Each row is a point on a tangle of strands that fork, close into loops and nearly touch. The rows are in no order.
(in the rows, 128 means zero)
Points whose rows are less than 41.5 apart are linked; no others are. Some points are linked to none.
K839: [ 95 139 129 162 113 113 159 155  99]
K979: [123 154  92 212  94 114 144  90 165]
K800: [119 122 150  75 175 122 108 148  67]
K517: [121 109 155 190 150 132 120 123 158]
K811: [121 131 134  41 132  73  98 121  75]
K652: [ 99 120 126 219 127 133 107 109 169]
K986: [114 127 130  60 118 109 117 143  89]
K29: [126 133 134  37 175  82  92 118  58]
K908: [ 99 168  85 150  84 149 146 147 130]
K798: [145 102 147 146 142 157 104 120 182]
K584: [137 115 155 102 205 119 128 135  59]
K70: [102 168  82 213 102 154 115 115 166]
K360: [102 167  87 168  92 159 129 138 150]
K192: [134 113 144  90 140 154 120 147 130]
K927: [138 124 139  39 163 103  97 124  74]
K295: [109 164  92 175  85 120 164 132 122]
K39: [106 184  66 212 101 167 103 108 167]
K846: [147  95 163 155 167 154 100 117 172]
K81: [153  96 167 145 182 151 108 122 155]
K525: [115 154  98 182  88 113 164 121 133]
K271: [ 85 156  91  84  83 131 129 158 102]
K806: [101 140 109 113 104 171 124 161 144]
K280: [130 137 100 145  97 166 116 122 188]
K93: [134 112 163 146 175 117 144 141  91]
K148: [108 119 155 122 155 129 133 159  89]
K472: [184 104 153 102 151 102 147 106 119]
K64: [106 112 146 212 143 132 112 118 161]
K133: [133 129  97 190 102 137 108  84 197]
K518: [135 125 117 184 111 132 124  98 184]
K274: [131 128 115 152 110 164 105 116 193]
K13: [157 108 152  68 173 141 118 134 104]
K402: [143 115 165 128 198 116 143 134  73]
K923: [145 110 166 151 167 123 139 133 116]
K792: [ 99 158  91 163 101 172 123 148 159]
K936: [122 149 101 196  95 118 150 111 153]
K338: [130 120 152  80 198 115 115 140  60]
K66: [122 151  90 115  81 149 140 135 147]
K781: [104 122 151  79 162 137 110 160  78]
K30: [ 96 135 117 101 108 166 120 165 128]
K596: [151 107 160 149 156 124 139 122 135]
K765: [162 134 100 158  85 121 144  88 186]
K582: [119 120 160 140 159 109 146 150  75]
K174: [115 149  90 185 103 167  99 108 193]
K974: [ 93 146 101 140 104 175 123 161 147]
K579: [ 98 130 111 226 118 132 112 108 168]
K972: [159 121 128 130  99  93 166 107 138]
K863: [113 117 147 146 142 151 126 151 136]
K675: [ 98 165  90 152  85 128 158 144 114]
K97: [137 114 138  69 128 134 124 142 116]
K663: [ 90 152  95 223 112 143 114 113 164]
K388: [145 116 144  47 150 108 110 128  89]
K236: [130 142  94 126  88 158 128 131 170]
K343: [100 128 138 163 130 148 134 157 133]
K703: [120 146  91 196 103 151 101  91 192]
K195: [146 114 145  58 148 133 116 136 104]
K297: [118 122 141 177 128 115 150 133 132]
K228: [129 151  81  83  65 124 143 124 130]
K48: [105 133 123  71 108 127 122 152  99]
K999: [171 116 142  60 179  85 129 101  72]
K510: [158 121 130 115 101  80 169 107 120]
K461: [112 129 130  47 122  84 107 130  78]
K853: [157 124 124  95  92  72 162 109 106]
K598: [176 106 154 119 141 110 147 110 135]
K577: [166 105 157 139 148 115 141 108 141]
K942: [153 130 116 140  90 103 162 106 149]
K19: [126 115 150 119 144 154 121 151 133]
K829: [155 102 170 129 183 153 112 134 137]
K117: [140 129 120  84  91  77 152 114  99]
K434: [165 102 163 108 188 157 116 133 131]
K749: [131 125 133 168 116 118 147 120 145]
K737: [127 129 128  75 104  80 138 123  86]
K793: [142 124 117  89  99 154 125 132 157]
K111: [ 90 140 115  81 101 127 124 158  97]
K129: [102 120 150 102 150 148 118 168  94]
K831: [119 136 136  33 150  66  85 115  68]
K176: [151 125 142  62 175  71 123 107  58]
K285: [177 111 147  68 168  96 131 103  88]
K521: [166 105 155  89 180 149 117 128 119]
K325: [134 114 130 149 124 168 101 119 194]
K34: [104 127 147 165 132 117 155 149 108]
K911: [127 139  94  96  80 134 144 133 136]
K827: [138 130 115 107  98 159 125 135 168]
K102: [ 97 128 135  98 129 154 119 169 113]
K913: [ 90 153 110 155  93 114 161 151  99]
K202: [123 107 168 191 164 127 125 128 140]
K556: [152 131 110 158  90 116 151  99 169]
K427: [141 118 138 133 123 141 132 129 158]
K615: [130 122 131 180 119 128 131 110 168]
K120: [173 108 150  89 157  99 143 112  99]

A fork is a point with three links, a tip a point with one. Leave the first point through the second and follow the links. Name the first fork or tip that comes.
K34, K297 => K174
K102, K30 => K675
K64, K652 => K39
K598, K472 => K176
K325, K274 => K236
K972, K942 => K765
K360, K792 => K129
K579, K652 => K202
K129, K148 => K93
K831, K811 => K271

How many points has the smallest loop of links through each point below? Write none if it is on no loop.
K582 => 9
K675 => none
K81 => none

Name the points in between on the shortest way along the links from the first point to the second, in order.
K39, K202 => K70 K663 K579 K652 K64 K517
K93, K120 => K923 K596 K577 K598 K472
K811, K97 => K831 K29 K927 K388 K195
K853, K942 => K510 K972
K781, K923 => K129 K148 K582 K93
